Each row is a point on a tangle of strands that fork, close into loops and nearly touch. The rows are in no order.
Points whose rows are less than 60.1 apart are linked; no others are. Some points are linked to none.
J313: -12.1	-10.5	-20.9	-15.1	19.7	19.9	-29.8	-2.4	-7.5	-8.2	11.1	-7.9	-2.0	-21.3	-11.4	-26.6	21.6	-4.9	11.5	-10.8	7.6
J416: -16.0	-1.1	15.0	18.0	-20.4	15.8	25.9	-6.9	-35.1	8.9	8.0	-14.5	3.8	10.0	-25.8	1.4	-32.3	15.9	-15.6	-13.0	-17.6
J827: 19.9	1.7	-12.8	-0.8	2.9	-12.3	-31.4	-12.4	5.3	-14.1	-5.5	-20.1	-9.5	-8.2	-4.9	-16.5	8.5	-3.5	23.6	5.3	-24.3
J149: -4.4	20.6	13.6	22.3	-28.5	10.1	-7.3	7.2	-22.5	-11.8	-4.8	14.5	22.1	16.3	-16.8	6.4	28.6	-15.3	-6.2	-0.4	-40.4
J444: -8.2	48.1	16.5	16.1	-17.0	17.0	5.8	-0.6	-19.9	-5.9	15.7	11.4	9.1	0.0	-21.9	-5.3	6.5	17.8	3.3	-4.1	-12.6
J41: 21.8	-27.0	10.2	0.0	13.6	-13.0	25.1	23.1	19.8	-13.3	-22.7	-14.0	-8.8	10.0	2.5	-10.7	-20.6	13.0	6.9	-3.5	18.1
J64: -13.2	-6.0	-13.0	13.7	4.6	-2.9	0.7	0.3	3.8	21.9	4.0	34.2	2.9	-7.5	2.5	-1.2	8.6	24.0	19.7	4.3	2.7
J161: -15.7	13.6	25.9	-8.8	-48.0	10.5	7.0	30.5	-8.4	-26.6	26.4	-9.8	23.4	-15.0	-3.8	15.0	-0.1	-47.8	-10.2	-2.4	-19.4
J917: -2.9	-8.3	16.9	-28.2	3.2	-0.1	13.1	4.7	18.5	-35.0	12.8	-3.1	-16.8	3.7	-7.4	-8.0	-31.5	-8.6	2.7	-22.4	21.3
J228: -6.0	6.3	-19.1	-23.0	-2.3	33.0	-37.0	-21.9	-4.3	-9.8	17.6	1.1	-15.7	-31.5	10.8	-24.5	16.9	-28.0	-0.8	-7.0	10.2
J667: -11.6	-39.9	5.9	0.0	41.4	9.7	-29.6	25.0	-0.8	5.4	12.1	-15.7	-4.0	6.3	8.2	-6.6	19.9	11.1	4.8	-13.0	13.8
J399: 15.8	6.0	-26.2	-8.8	10.5	11.2	-21.6	20.2	9.1	-34.6	12.4	-14.7	-11.3	-20.9	39.2	-16.8	12.6	-17.1	3.0	2.9	3.7
J236: -8.4	45.2	-25.2	-4.4	-7.0	-1.8	-53.4	-24.1	-0.1	-12.5	5.4	-7.2	-7.4	-16.9	12.2	-2.0	22.8	-20.1	-12.4	9.3	-2.6
J655: -15.0	-21.6	3.3	12.3	27.1	38.5	20.5	34.4	9.1	20.1	-14.8	-16.6	12.3	12.7	6.5	-7.4	-4.8	25.1	-3.3	-5.7	30.3
J17: 31.7	2.9	-7.6	-29.6	19.1	-9.9	10.6	18.5	8.5	-23.1	10.3	-6.6	15.1	-13.3	22.3	18.1	13.3	-2.2	-8.0	10.6	14.0
J546: 12.4	-25.8	41.2	-12.3	14.5	2.7	9.1	-5.1	9.6	-12.4	-20.4	18.3	-10.3	25.5	-11.5	-5.4	-30.6	12.8	2.6	-9.4	10.4
J266: -9.5	28.4	16.9	-2.4	-38.9	0.6	23.2	13.8	-15.3	-25.8	24.8	-29.8	14.0	-8.7	-24.3	14.9	-14.2	-27.1	-17.3	-8.8	-14.8
J880: 11.6	2.9	-36.2	12.0	-0.1	-4.8	-7.3	20.3	13.9	-6.8	-24.4	2.7	13.4	1.1	39.8	-6.8	43.4	-5.3	-9.6	21.1	1.3
J45: 36.8	-6.7	7.8	8.8	12.2	-9.9	18.0	20.1	6.2	-15.5	-8.2	14.3	6.5	13.5	22.0	-1.8	20.0	8.2	9.0	1.9	3.2
J173: -17.3	-2.6	-2.1	-42.9	-9.9	20.2	-6.9	9.3	20.2	-12.2	28.2	1.0	-13.6	-15.5	-8.3	-9.4	-8.9	-25.6	10.1	-26.6	-0.1
J490: -7.9	-8.2	21.2	18.2	12.6	5.1	15.5	10.3	-7.9	2.3	7.6	-3.9	-15.3	19.1	5.4	-12.9	-21.6	38.4	13.3	-20.8	22.0
J222: 9.2	26.3	14.1	-6.1	-5.9	-14.9	-19.2	-18.3	8.8	-19.9	10.4	4.0	1.4	5.7	-7.3	7.3	26.9	4.8	14.0	6.1	-9.1
J794: -15.0	50.8	6.7	14.8	-17.1	17.0	-15.6	11.2	-26.6	-11.3	9.2	10.2	11.9	-0.9	-22.1	0.3	29.2	-7.9	-9.6	-1.2	-26.3
J109: 14.0	19.5	12.7	7.6	5.3	-57.6	16.9	-12.2	6.6	22.9	-17.7	30.8	-2.6	9.6	-2.1	32.7	8.5	-16.0	0.6	3.1	-12.0
J938: -8.6	-32.9	-9.2	-18.0	18.0	-30.0	-4.2	1.1	15.5	-4.0	-13.0	-15.4	2.1	1.7	-28.4	-0.6	-13.7	12.1	0.9	-3.3	6.3
J410: 1.7	53.8	-8.1	-25.0	17.7	11.6	-4.7	-4.1	-2.3	-21.3	2.5	-2.4	19.6	4.8	-3.6	16.3	20.1	-15.1	0.4	-3.0	-6.9
J452: -20.8	-8.0	13.7	-3.9	7.7	30.8	-39.6	5.6	-4.3	-7.2	18.2	3.1	-6.9	3.1	-21.6	-4.2	-12.6	19.7	6.9	-16.6	-11.0
J514: 5.4	-45.6	-15.2	10.3	11.8	0.7	-21.0	0.0	17.4	19.6	-25.0	3.6	-4.8	0.5	19.4	-9.9	6.2	0.3	23.5	7.4	-4.9
J156: 5.3	-13.5	-26.3	23.4	0.6	4.3	-45.7	-16.9	-3.0	9.3	-13.9	-11.8	-10.1	-19.9	30.5	-24.2	4.2	10.1	7.6	12.9	8.0
J382: -29.7	-23.4	-16.5	18.7	13.8	6.4	-6.7	23.0	12.3	26.1	-7.8	13.2	-0.1	-3.6	1.1	-11.3	5.9	31.4	18.4	2.3	13.9
J86: -6.2	-24.1	2.0	16.6	-0.8	-22.3	40.6	-15.8	20.9	37.8	-16.6	6.4	-6.3	-2.5	-4.0	4.0	-18.6	-7.1	20.8	3.0	16.8
J377: -10.2	-19.3	12.3	19.5	11.2	16.3	43.7	13.8	4.0	25.4	-7.8	-27.7	2.4	9.7	8.4	-17.0	0.8	26.3	3.5	-3.3	35.8
J185: 23.5	-18.0	-12.3	-13.5	15.8	-17.7	9.5	8.7	8.9	0.9	-5.8	0.6	27.1	-10.3	16.4	18.1	31.2	5.9	-11.9	22.6	11.8
J927: -18.7	-34.2	-21.8	0.9	14.8	32.1	-43.9	23.1	15.7	3.7	-1.9	-18.8	-3.1	-14.7	22.3	-17.4	17.5	8.6	-15.7	13.2	31.2
J747: 15.4	-6.6	-8.5	19.0	-6.4	-27.6	52.8	3.5	-4.6	24.1	-5.8	-5.2	4.7	1.6	28.1	4.6	-2.8	8.2	-16.8	15.3	23.6
J295: -7.4	12.8	9.9	-4.7	2.0	-1.2	3.0	1.8	9.2	-15.6	25.9	6.0	-0.3	-4.3	-0.8	2.6	-10.2	35.6	5.0	3.6	26.1
J200: -0.4	-30.8	3.8	7.9	2.7	-27.6	37.8	-5.5	-10.3	24.4	-15.9	1.5	-38.2	22.1	15.3	-17.9	-41.9	0.6	-23.8	8.2	29.5
J660: -18.9	37.8	-12.5	19.3	-32.7	-2.1	28.1	-24.6	3.6	9.5	-15.1	5.3	14.5	13.2	-21.3	-4.3	-18.7	8.6	-3.7	5.5	-2.8
J227: -4.5	-28.0	1.3	-18.1	-4.3	35.4	-49.7	-14.3	-2.1	-18.5	-5.8	-6.5	-6.7	7.4	-13.0	3.3	-24.7	-15.8	-6.4	-12.2	-23.4
J978: -16.2	18.5	12.2	26.7	-17.0	7.4	15.8	-5.8	-9.4	15.4	7.6	15.4	-4.8	5.6	-19.7	-9.3	-13.6	32.5	17.7	-8.1	-11.0
J509: 3.9	23.8	-9.9	-9.6	-1.5	-19.4	17.0	-21.6	-15.4	-0.8	2.8	18.2	22.3	8.0	-19.0	21.1	2.0	5.2	-24.9	1.2	-7.8
J523: 8.2	-0.1	9.6	-2.2	-10.8	11.0	-34.2	-15.2	-18.7	3.8	8.5	11.1	11.4	-3.9	-15.0	15.9	6.3	6.6	2.1	11.6	-39.7
J701: -10.5	53.9	12.1	2.6	10.4	-28.3	15.1	-11.2	-10.9	2.3	-12.9	8.7	-1.6	37.5	17.8	31.2	9.3	11.7	-12.3	-6.9	6.3
J95: -12.8	-0.1	12.1	13.1	16.1	8.0	0.0	30.7	2.1	-6.6	26.7	-1.8	-7.5	-3.6	8.6	-8.1	-4.9	47.5	7.0	-6.2	25.9
J715: 10.8	10.7	-14.5	-7.0	-2.7	-0.6	-48.1	-24.3	0.1	-13.1	7.3	-39.7	-17.3	-32.4	10.4	-11.2	-7.8	-12.1	16.0	2.6	-13.0
J270: 28.1	-23.3	13.5	7.5	5.0	-30.5	43.5	24.1	14.7	14.7	-33.7	-6.1	-9.3	1.3	14.4	2.6	-26.1	3.3	2.5	17.6	10.7
J733: 14.6	28.1	29.9	13.4	-22.8	-20.0	26.4	-8.5	-21.4	-24.0	3.1	7.4	-5.7	23.8	-13.3	5.4	-1.1	-9.2	-16.3	-17.7	-18.3
J504: 22.8	36.9	16.2	7.4	2.8	-31.3	29.3	-14.8	-5.9	-1.3	-1.4	17.0	-2.0	29.5	19.7	17.2	-12.8	11.6	-14.0	2.3	6.2
J357: -34.2	-33.4	2.4	23.0	22.2	-13.0	10.8	7.3	11.7	35.9	-7.8	1.2	-1.4	11.1	-12.5	-6.5	-0.6	16.5	13.8	-20.2	16.9
J864: 12.3	3.1	11.7	11.2	-6.4	7.6	34.2	-19.8	-23.6	15.1	-4.8	7.8	-3.0	18.3	-10.1	6.5	-44.0	7.3	-1.2	-6.5	-16.6
J140: 11.4	23.6	-11.6	-17.4	11.0	12.5	-12.7	13.2	-0.2	-32.0	25.2	3.8	-10.6	-13.3	12.9	-9.9	16.1	-10.4	13.3	-9.0	0.0
J408: -9.0	1.7	-25.4	4.8	-2.1	12.8	-48.9	-16.1	9.8	0.9	-6.1	1.1	-6.8	-18.6	-1.6	-23.8	5.2	10.2	11.6	23.2	6.3
J129: 28.6	-10.1	3.8	-42.6	22.1	0.0	-2.0	6.7	10.2	-26.0	13.5	-10.6	0.9	-19.4	-2.2	10.3	-7.2	-16.7	4.7	1.5	1.5
J656: 18.5	-36.6	-19.6	-6.8	17.4	-8.4	-8.3	30.8	-0.2	-13.5	5.6	-23.1	-6.8	-18.8	19.9	-5.9	30.6	1.1	-12.1	2.7	2.9
J593: -8.0	8.5	14.7	-22.4	-4.5	23.0	8.7	18.6	-14.5	-24.1	28.3	-11.4	-3.7	-10.1	-25.1	7.0	-31.7	-1.8	-4.0	-27.5	-20.4
J100: 35.7	7.7	17.8	3.1	5.7	-25.3	31.6	1.8	0.7	-15.6	-6.0	26.7	-1.0	20.5	20.3	2.9	5.6	2.9	-11.4	-2.1	18.4
J525: 5.1	-48.5	0.0	8.7	4.4	15.5	9.7	28.5	27.2	38.0	-15.9	5.9	9.6	-9.2	19.3	23.1	15.7	9.1	-4.2	21.7	-6.7
J599: -20.0	-37.6	26.5	4.6	40.3	-0.4	-6.9	13.3	1.7	15.9	2.6	-1.5	7.2	21.8	-9.8	-3.7	10.6	18.1	7.6	-21.6	23.4
J874: 1.9	-15.0	5.3	-3.9	-11.7	-30.3	28.2	-25.0	-19.8	11.6	-2.7	2.9	-25.5	14.2	-16.0	-10.0	-40.1	6.6	-30.7	3.2	13.2
J730: 1.4	55.6	-14.8	-32.1	13.4	21.0	-15.9	17.5	1.1	-10.2	33.3	3.1	-2.6	-23.3	17.6	0.1	14.0	-30.6	15.2	-1.9	-0.3
J753: -23.8	-18.2	-6.6	-3.2	14.4	-2.0	-6.4	0.3	-5.1	-8.2	12.6	-5.2	-1.1	-5.1	-30.5	-23.1	21.9	11.0	8.2	-28.9	9.8
J46: -12.2	-22.8	37.6	4.4	-43.7	7.8	13.0	-14.4	-3.3	-14.9	-3.2	0.5	9.0	9.1	-37.8	-5.7	-8.9	-1.8	-17.3	-9.8	0.0
J662: 2.4	-38.6	-3.6	13.3	14.0	-8.9	-0.6	11.5	23.6	18.2	-27.5	11.2	-7.3	8.7	-5.5	-4.5	-9.1	-0.3	38.0	-6.7	-9.8
J811: -21.2	-20.5	-1.2	10.7	1.9	-18.5	17.7	-10.5	7.6	11.1	-2.1	1.0	2.6	2.9	-25.7	-19.5	10.9	23.9	15.9	-17.7	15.3
J919: 2.4	33.7	18.0	24.2	-14.3	-3.3	23.4	-15.1	-5.0	25.6	-5.2	34.0	4.7	18.6	0.0	32.6	-11.1	-2.8	12.4	-5.8	-28.4
J739: -2.2	17.1	-12.0	-12.1	-17.9	-7.2	3.7	-11.5	-3.2	-24.7	-0.1	7.2	16.9	1.1	-28.1	8.2	1.1	-11.5	-22.0	-5.4	-13.0
J154: -24.7	-28.4	-18.5	-3.7	29.0	23.6	-49.6	6.6	17.1	8.2	-11.7	-7.6	5.1	5.7	5.7	-4.6	-7.4	12.6	2.8	6.5	16.1
J35: 1.7	-9.1	-6.2	-19.3	9.5	-15.6	32.4	-22.9	-18.1	0.7	7.6	-18.9	-2.4	2.9	-12.5	0.7	-34.9	10.3	-22.1	-3.7	25.7
J475: -4.9	-17.3	-33.2	-10.0	29.6	28.9	-6.3	31.4	4.0	-12.6	-7.2	0.3	9.0	-4.2	9.4	-6.9	-5.4	10.9	-0.1	-2.7	11.9
J441: -7.9	-33.6	19.2	1.5	-7.0	-21.9	21.3	-19.9	13.4	28.9	-17.4	30.3	-5.8	1.7	-27.2	4.6	-11.7	-3.9	13.8	-11.9	-3.4
J552: -4.4	37.8	20.1	23.5	-31.2	-3.0	17.1	0.1	-17.1	-12.9	-16.7	12.0	16.9	30.6	-8.6	15.2	6.6	-14.0	-16.6	-11.0	-33.5
J850: -8.7	-32.5	33.4	-0.7	-12.1	5.6	6.0	-13.3	7.6	-3.0	-17.4	13.1	-1.3	25.0	-36.7	-2.9	-27.7	4.1	-8.6	-16.7	0.2
J342: -2.0	-24.7	17.2	3.9	-29.3	5.3	-27.4	5.2	-18.1	-15.7	8.2	3.4	5.6	-2.4	-25.9	9.5	3.6	-8.7	-14.0	6.0	-36.0
J773: 12.3	-50.1	1.4	1.5	25.8	-30.3	1.9	34.4	-3.2	2.7	-4.8	-13.0	-9.0	-2.1	3.1	0.8	14.4	14.1	-10.7	-8.3	3.3
J22: -3.3	-33.8	23.2	8.4	13.5	14.6	35.9	9.2	2.6	22.1	-7.0	-36.6	-2.0	26.4	18.4	-6.9	-12.1	13.6	-26.0	1.2	49.3
J972: -13.9	11.3	-3.3	-29.0	-21.1	-4.0	5.1	-3.4	14.2	-26.4	28.1	-0.7	-3.6	-16.6	-24.4	-1.1	-0.8	-19.9	-7.4	-15.0	-2.2
J462: 25.7	2.3	-2.5	4.4	9.2	-3.2	34.1	0.7	-3.2	4.5	-16.2	17.4	5.1	16.6	6.5	3.6	-28.0	11.1	15.1	-6.0	-3.7
J65: -11.1	12.1	-19.3	-6.0	4.0	3.5	23.7	-15.8	-13.9	10.4	-1.4	17.6	25.2	-0.4	-16.1	7.4	-13.3	18.1	-9.5	-2.4	1.5
J160: 27.5	-13.0	5.4	-4.4	7.7	-19.0	50.4	0.5	-7.8	3.6	-10.0	-22.0	3.9	3.8	14.9	-1.7	-2.7	3.9	-23.8	12.0	34.0
J613: 9.8	-31.3	5.2	3.1	28.0	-30.3	29.1	13.0	-12.2	20.4	-4.6	2.3	-5.6	-0.1	-8.9	-0.4	4.8	13.2	9.6	-17.4	6.0
J752: 12.2	-10.1	1.2	-29.5	13.8	-19.5	36.2	-4.3	0.8	-13.0	13.5	-16.3	5.3	-8.8	-1.1	0.2	-8.9	-1.2	-18.7	-4.5	42.8
J175: 8.0	28.4	-22.7	29.8	4.7	8.7	-48.1	-17.6	-10.9	26.3	-17.7	-4.0	-9.1	-17.0	29.6	-20.4	21.1	0.5	10.5	27.1	7.7
J621: -8.2	41.3	24.8	-3.2	-30.4	21.6	-2.5	24.1	-14.4	-33.0	18.0	-15.5	14.7	-6.6	-10.0	12.3	22.0	-43.9	-1.5	-8.5	-33.0
J448: 5.0	18.1	-7.1	17.3	-16.9	-21.2	35.5	-36.9	-19.3	36.6	2.3	-0.5	-25.4	22.7	11.6	9.6	-39.8	-14.0	-0.5	24.1	-15.0
J957: 11.0	-5.5	-24.4	17.5	-3.1	3.3	20.8	20.9	26.4	22.2	-24.5	10.4	20.8	-3.4	31.9	12.3	40.8	-7.5	-1.0	25.1	-4.5
J542: 2.9	-18.8	-15.0	10.7	4.7	-26.9	32.7	16.8	8.0	24.8	-5.6	2.6	17.6	-8.6	15.9	12.0	16.9	17.1	-13.0	18.2	18.4
J831: 29.7	3.0	4.6	-8.5	15.5	3.0	14.8	-5.9	-1.9	-13.6	-8.1	12.9	14.8	7.8	-6.6	-0.6	2.1	6.0	11.4	-7.9	-8.0
J51: -2.7	36.7	-26.3	9.0	9.4	-8.5	-49.0	-20.9	-9.4	11.4	-8.9	5.9	-1.4	-4.6	18.6	0.0	31.2	-1.2	0.3	20.1	-6.3
J719: -6.3	-9.9	14.4	-12.9	-34.1	15.8	-36.1	-0.7	-21.5	-18.0	32.3	-5.8	13.8	-20.6	-8.4	16.2	22.9	-29.5	-17.0	14.1	-28.2
J699: -9.7	-9.5	-24.1	-18.2	17.4	15.9	10.9	18.8	10.5	-12.1	1.1	1.0	17.1	-3.8	7.7	6.4	-24.9	24.5	-15.0	3.8	31.2
J39: -17.9	-12.1	-21.0	-14.2	4.2	10.4	-28.9	19.6	20.8	-15.4	13.4	-6.4	0.0	-26.7	15.2	-8.7	19.5	12.6	-10.3	23.0	32.5
J553: -11.7	6.7	1.3	-9.3	-22.2	26.6	-55.3	-28.0	-2.4	-1.0	18.1	-29.9	-22.0	-35.7	7.2	-12.1	-24.3	-17.0	6.0	-4.3	-5.5
J231: 0.6	10.9	-2.9	-7.9	-15.6	36.3	-33.9	-29.8	4.5	-12.8	-2.4	-6.0	8.9	-10.4	-17.9	-19.6	21.7	-20.7	14.1	7.8	-12.9
J482: -2.8	23.8	-6.8	12.3	-13.0	-13.3	12.5	-9.9	30.4	-11.3	-15.2	3.3	13.0	9.4	-6.2	-12.2	14.2	10.4	18.4	7.5	15.5
J412: 7.6	40.1	22.1	6.6	-21.6	-27.0	19.5	-32.1	-22.4	0.1	13.0	-3.5	-13.0	26.2	2.9	14.0	-25.3	7.7	-24.2	14.2	0.5
J683: -16.7	-23.5	-17.1	-12.4	22.1	29.2	-55.7	-7.6	9.0	-10.3	-7.7	-16.8	-7.9	7.7	-2.6	-9.4	-25.2	-7.3	5.7	-11.8	-0.7
J820: 2.6	-10.9	-16.6	-14.8	-2.3	-33.3	-12.2	4.0	9.7	-31.0	14.1	-4.9	-16.1	-13.4	-1.6	-13.1	16.8	-5.9	0.5	-6.1	4.3
J859: -17.9	-2.0	10.4	-8.4	-7.7	32.8	-53.6	-6.3	-6.4	-8.3	21.9	-22.6	-14.0	-24.2	-19.9	-8.9	-5.2	-3.9	11.4	-2.2	-22.0
J193: 0.6	49.9	-17.1	-30.2	-3.5	33.6	-35.7	-3.9	-3.3	13.9	27.4	-10.4	-15.3	-35.5	15.5	-12.8	3.8	-43.8	14.2	4.8	-6.0
J230: -7.1	4.3	-7.2	-14.1	-10.1	37.4	-10.1	12.3	-12.7	-26.5	10.3	3.0	15.6	-5.6	-24.9	8.6	-24.0	-5.6	-6.9	-11.4	-28.9
J204: 22.6	-26.8	-18.2	18.6	1.0	-12.4	-23.3	-17.9	11.3	21.4	-23.7	7.4	-9.7	-5.2	35.7	-7.6	24.6	-11.2	26.6	15.7	-9.3
J368: 9.7	17.4	-36.9	13.0	2.1	9.2	-18.8	35.5	1.5	-16.3	-4.8	-6.7	-2.3	-14.3	31.3	-21.8	32.6	0.7	-10.9	16.5	6.4
J851: -4.6	43.6	11.2	-7.5	-28.7	12.7	-31.3	6.7	-8.7	-29.1	11.3	-21.4	-5.0	-4.0	3.9	3.8	25.4	-57.5	-5.5	-10.0	-38.7
J654: -12.7	-28.2	22.3	-21.9	35.0	13.8	-34.8	10.0	7.5	-8.3	28.4	-6.4	-11.8	3.1	0.6	-0.6	11.4	0.8	4.4	-24.5	16.3
J157: 12.4	-15.7	11.4	-10.7	15.3	-7.8	-23.9	-4.2	3.5	3.5	14.8	6.6	3.4	-4.3	0.0	10.3	9.7	28.1	18.8	15.7	-1.1
J183: -5.9	18.8	32.7	16.7	-47.9	0.8	18.5	4.5	-19.6	-18.7	7.7	-26.2	30.1	7.0	-17.6	19.0	-15.3	-11.9	-19.8	13.0	-10.1
J278: 14.7	30.6	-1.0	8.4	6.8	1.2	-3.6	-6.5	8.6	-6.7	-15.3	34.0	10.8	21.6	20.0	3.2	28.5	-0.5	14.0	5.0	-8.2
J192: -5.5	-25.0	-3.7	25.5	-7.3	-18.6	47.8	-14.2	20.4	41.8	-8.8	4.1	-23.2	-5.3	21.5	12.5	-33.9	-15.7	5.7	20.2	32.5
J834: 10.4	-16.7	-19.2	-4.6	24.6	-2.0	-21.3	8.4	-17.7	-0.5	13.0	-15.4	3.9	-24.6	11.0	-12.0	41.2	6.0	3.4	3.3	5.2
J146: 16.2	-24.3	34.0	-6.1	15.1	-13.3	29.3	-6.8	4.7	0.6	-21.6	-6.5	-14.6	19.0	-6.7	-13.4	-33.4	5.0	-4.7	-5.1	31.3
J447: -9.4	-11.4	6.9	12.4	-22.5	-14.4	11.9	-16.9	-4.4	18.5	-9.7	23.0	9.8	2.7	-34.7	4.4	8.0	-2.6	3.2	-4.5	-27.4
J298: -15.5	52.3	-10.4	-10.2	-10.0	2.8	-42.5	-12.5	-11.9	-17.6	-2.7	-12.3	-3.9	3.3	1.4	9.6	35.5	-36.9	-17.1	-5.4	-25.7
J429: -17.1	-20.8	-13.3	6.9	-6.3	-9.2	-12.8	-7.4	2.8	18.2	-4.0	23.4	-0.3	-0.4	-24.8	2.4	-2.2	15.5	11.4	-0.3	-24.0
J718: -14.2	48.5	13.5	14.4	0.4	-13.6	4.6	-10.8	2.8	18.0	-20.7	26.5	1.5	33.4	8.0	33.7	17.1	2.7	4.6	-9.2	-16.5
J99: 6.5	29.8	-0.3	16.4	-11.1	4.6	36.4	-28.6	-19.7	27.2	1.4	4.9	-7.3	22.7	13.0	6.9	-36.8	7.5	11.4	7.2	-9.6
J930: -4.3	-16.4	-0.4	-35.0	28.9	20.7	-32.9	6.3	-5.1	-3.2	38.6	-8.3	-16.3	-24.0	18.9	-0.6	2.9	-11.8	6.3	-18.2	3.2
J565: 17.2	-19.8	-13.3	-0.2	19.7	-3.7	-22.2	13.9	-11.8	-20.9	7.2	10.4	-16.9	1.6	8.9	-11.0	3.2	10.4	8.9	-11.6	-14.9
J915: -12.2	35.7	8.3	14.7	-46.9	5.2	29.3	-18.2	-15.7	-2.7	-7.6	-19.4	23.3	18.2	-18.4	4.5	-17.3	-5.4	-18.0	8.4	-7.0
J27: 4.8	-15.1	-12.8	7.9	-5.3	30.3	-12.9	29.7	19.9	2.7	-7.7	5.8	13.3	-12.3	28.5	-1.6	31.1	22.6	-16.0	36.6	10.7
J55: 9.5	16.5	6.3	-3.6	-15.3	-25.6	28.5	-28.9	16.9	-3.6	-14.8	1.0	10.2	17.3	-10.3	0.1	-7.2	2.0	0.9	7.9	19.9
J539: -9.5	13.2	-12.0	-2.7	0.6	-6.3	3.1	20.0	15.5	-14.6	13.6	-2.6	10.5	-16.8	10.8	-2.3	15.7	27.1	-6.4	20.8	29.5
J233: -15.8	-1.7	4.4	-10.4	10.1	7.7	13.4	2.8	-23.9	-4.3	16.7	-16.8	-2.3	0.5	-31.8	5.3	-35.9	17.9	-12.8	-28.2	-4.3
J438: 13.3	23.3	2.7	-4.3	8.0	-43.3	9.9	-12.7	-7.1	-1.8	-6.5	12.8	8.1	17.5	-9.9	18.4	20.8	-5.6	-13.9	-5.0	-14.9
J458: -3.1	36.1	-13.5	-21.6	-13.9	6.8	-24.2	4.2	-3.7	-22.6	23.7	-13.1	-8.3	-20.4	-3.4	1.9	1.1	-35.0	0.7	-8.8	-37.2
J24: 4.1	9.3	-8.6	21.0	-3.8	-28.1	45.5	-23.0	-11.1	36.4	3.0	23.3	-28.0	0.4	18.3	22.8	-42.1	-17.3	-1.5	8.6	-0.8
J9: -7.1	28.9	1.9	-24.3	-27.3	33.5	-37.3	5.4	-0.9	-0.6	31.7	-13.2	-16.3	-32.5	2.4	-5.5	-4.0	-39.9	13.1	1.9	-29.9
J577: -4.3	7.8	-10.3	-5.6	-25.3	41.2	-43.9	-33.0	-19.3	-5.9	8.1	-5.6	-2.6	-27.7	-1.8	-21.4	17.6	-34.6	-12.0	-6.3	-7.7
J409: -6.4	-4.3	-9.8	-27.4	14.7	33.9	-38.6	-10.5	-4.9	10.7	27.8	-13.9	-21.5	-35.5	29.7	-17.4	-3.8	-28.1	4.5	-18.8	14.2
J548: 37.5	-26.8	5.4	1.4	13.1	-17.4	42.9	28.3	11.8	16.8	-31.8	6.3	7.9	0.7	18.2	14.4	3.4	-6.6	-8.6	15.0	1.0
J669: 17.0	-11.7	13.9	2.2	-5.6	1.7	-15.2	2.6	-6.7	-32.7	2.8	19.0	-17.8	14.0	-13.5	-6.0	-7.4	5.8	6.8	-15.6	-27.9
J216: 3.7	17.0	-7.7	20.1	9.3	-21.6	26.4	14.0	16.3	24.5	-25.1	10.6	19.3	11.0	30.0	22.1	48.1	-10.9	5.7	8.2	6.8
J263: -21.4	50.2	-13.2	19.3	-23.5	3.0	3.2	-9.2	8.2	4.5	-20.5	3.7	21.1	7.9	-30.7	-2.8	12.7	1.2	13.6	10.0	-22.9
J974: 17.6	15.8	29.0	2.3	-21.5	2.1	5.3	-4.4	-7.1	-38.7	6.5	7.5	-2.3	12.9	-23.2	-3.2	8.2	-11.2	0.9	-18.7	-21.5
J225: -6.0	-19.3	-12.8	0.0	38.2	31.1	12.3	18.6	-3.0	8.9	-11.5	6.7	13.4	12.6	-3.2	-9.5	-8.3	16.4	13.9	-19.4	10.3
J814: 16.9	-16.9	10.4	-4.5	8.4	-49.3	4.0	-1.6	2.7	14.4	-16.6	17.2	-12.6	-4.2	-19.1	12.4	-18.6	6.7	10.9	10.1	-21.4
J67: -7.0	-23.9	10.3	-9.8	15.5	6.2	22.2	-8.0	-2.3	4.0	5.0	-34.8	-19.0	27.2	13.3	-8.6	-42.1	5.4	-22.7	3.3	51.1
J463: -16.1	-37.4	1.8	18.6	-2.5	-18.8	36.9	10.0	13.5	37.5	-19.3	8.4	-19.0	14.5	25.1	6.2	-45.4	3.9	-12.9	11.0	32.0
J764: -16.4	-31.4	-9.2	11.6	7.0	23.5	4.2	25.2	18.6	31.0	-13.8	12.5	14.2	-10.3	17.0	-1.6	26.0	22.5	-1.0	20.4	19.5
J995: 23.2	2.9	-10.4	15.6	5.4	-20.8	-26.0	-17.5	6.0	11.0	-17.7	0.1	-1.5	-1.3	17.3	0.2	17.3	-4.1	33.8	10.2	-29.3
J591: -14.9	-6.1	28.2	14.3	4.2	8.6	-4.5	0.9	-1.4	2.7	10.5	5.2	-8.5	12.3	-22.2	-6.9	-15.3	34.6	15.4	-20.2	-0.9
J742: 5.5	9.9	7.1	-6.5	-32.2	22.0	-42.8	-26.4	-26.2	-10.0	14.4	-11.2	3.7	-20.0	6.3	2.4	23.8	-44.9	-19.5	-4.5	-27.0
J479: -1.7	16.6	-23.0	-14.2	12.5	11.4	20.3	1.7	-4.6	-6.6	1.9	-3.8	19.9	-3.3	-6.3	6.8	-34.8	22.1	-1.6	-1.2	9.9
J603: -13.8	15.9	-31.2	9.8	-13.6	-6.6	-20.2	-11.8	22.3	5.8	-15.6	8.5	10.1	-2.2	-12.7	-20.2	21.1	11.1	21.8	20.9	-3.0
J294: 18.5	-51.1	8.1	7.1	7.5	-4.5	35.0	24.7	29.0	35.0	-26.8	10.5	5.1	-9.1	18.4	25.8	1.2	-11.2	0.8	20.4	5.7
J714: 14.6	7.3	7.5	7.4	-9.2	-48.3	29.7	-15.5	6.1	19.7	-23.5	28.7	-6.4	3.6	-15.6	14.5	-21.4	-15.3	-0.5	4.9	-20.8

A tip is a point with one link. Name the tips that can be reached along the links from each point below, in the order of the rows.
J660 => J55, J216, J263
J655 => J173, J814, J67
J715 => J227, J662, J565
J593 => J919, J412, J230, J24

How many points has the smallest loop of links through each point below? Write none if it is on no loop.
J438 => none
J357 => 10
J204 => none
J200 => none
J266 => none

A piece is all that can be reached along the links. How many separate loops has the piece of each point below (a circle has one, a figure eight two, a Y none), and how many tips (points with one link)?
J45 => loops 0, tips 4
J874 => loops 1, tips 6
J552 => loops 0, tips 3
J408 => loops 0, tips 3
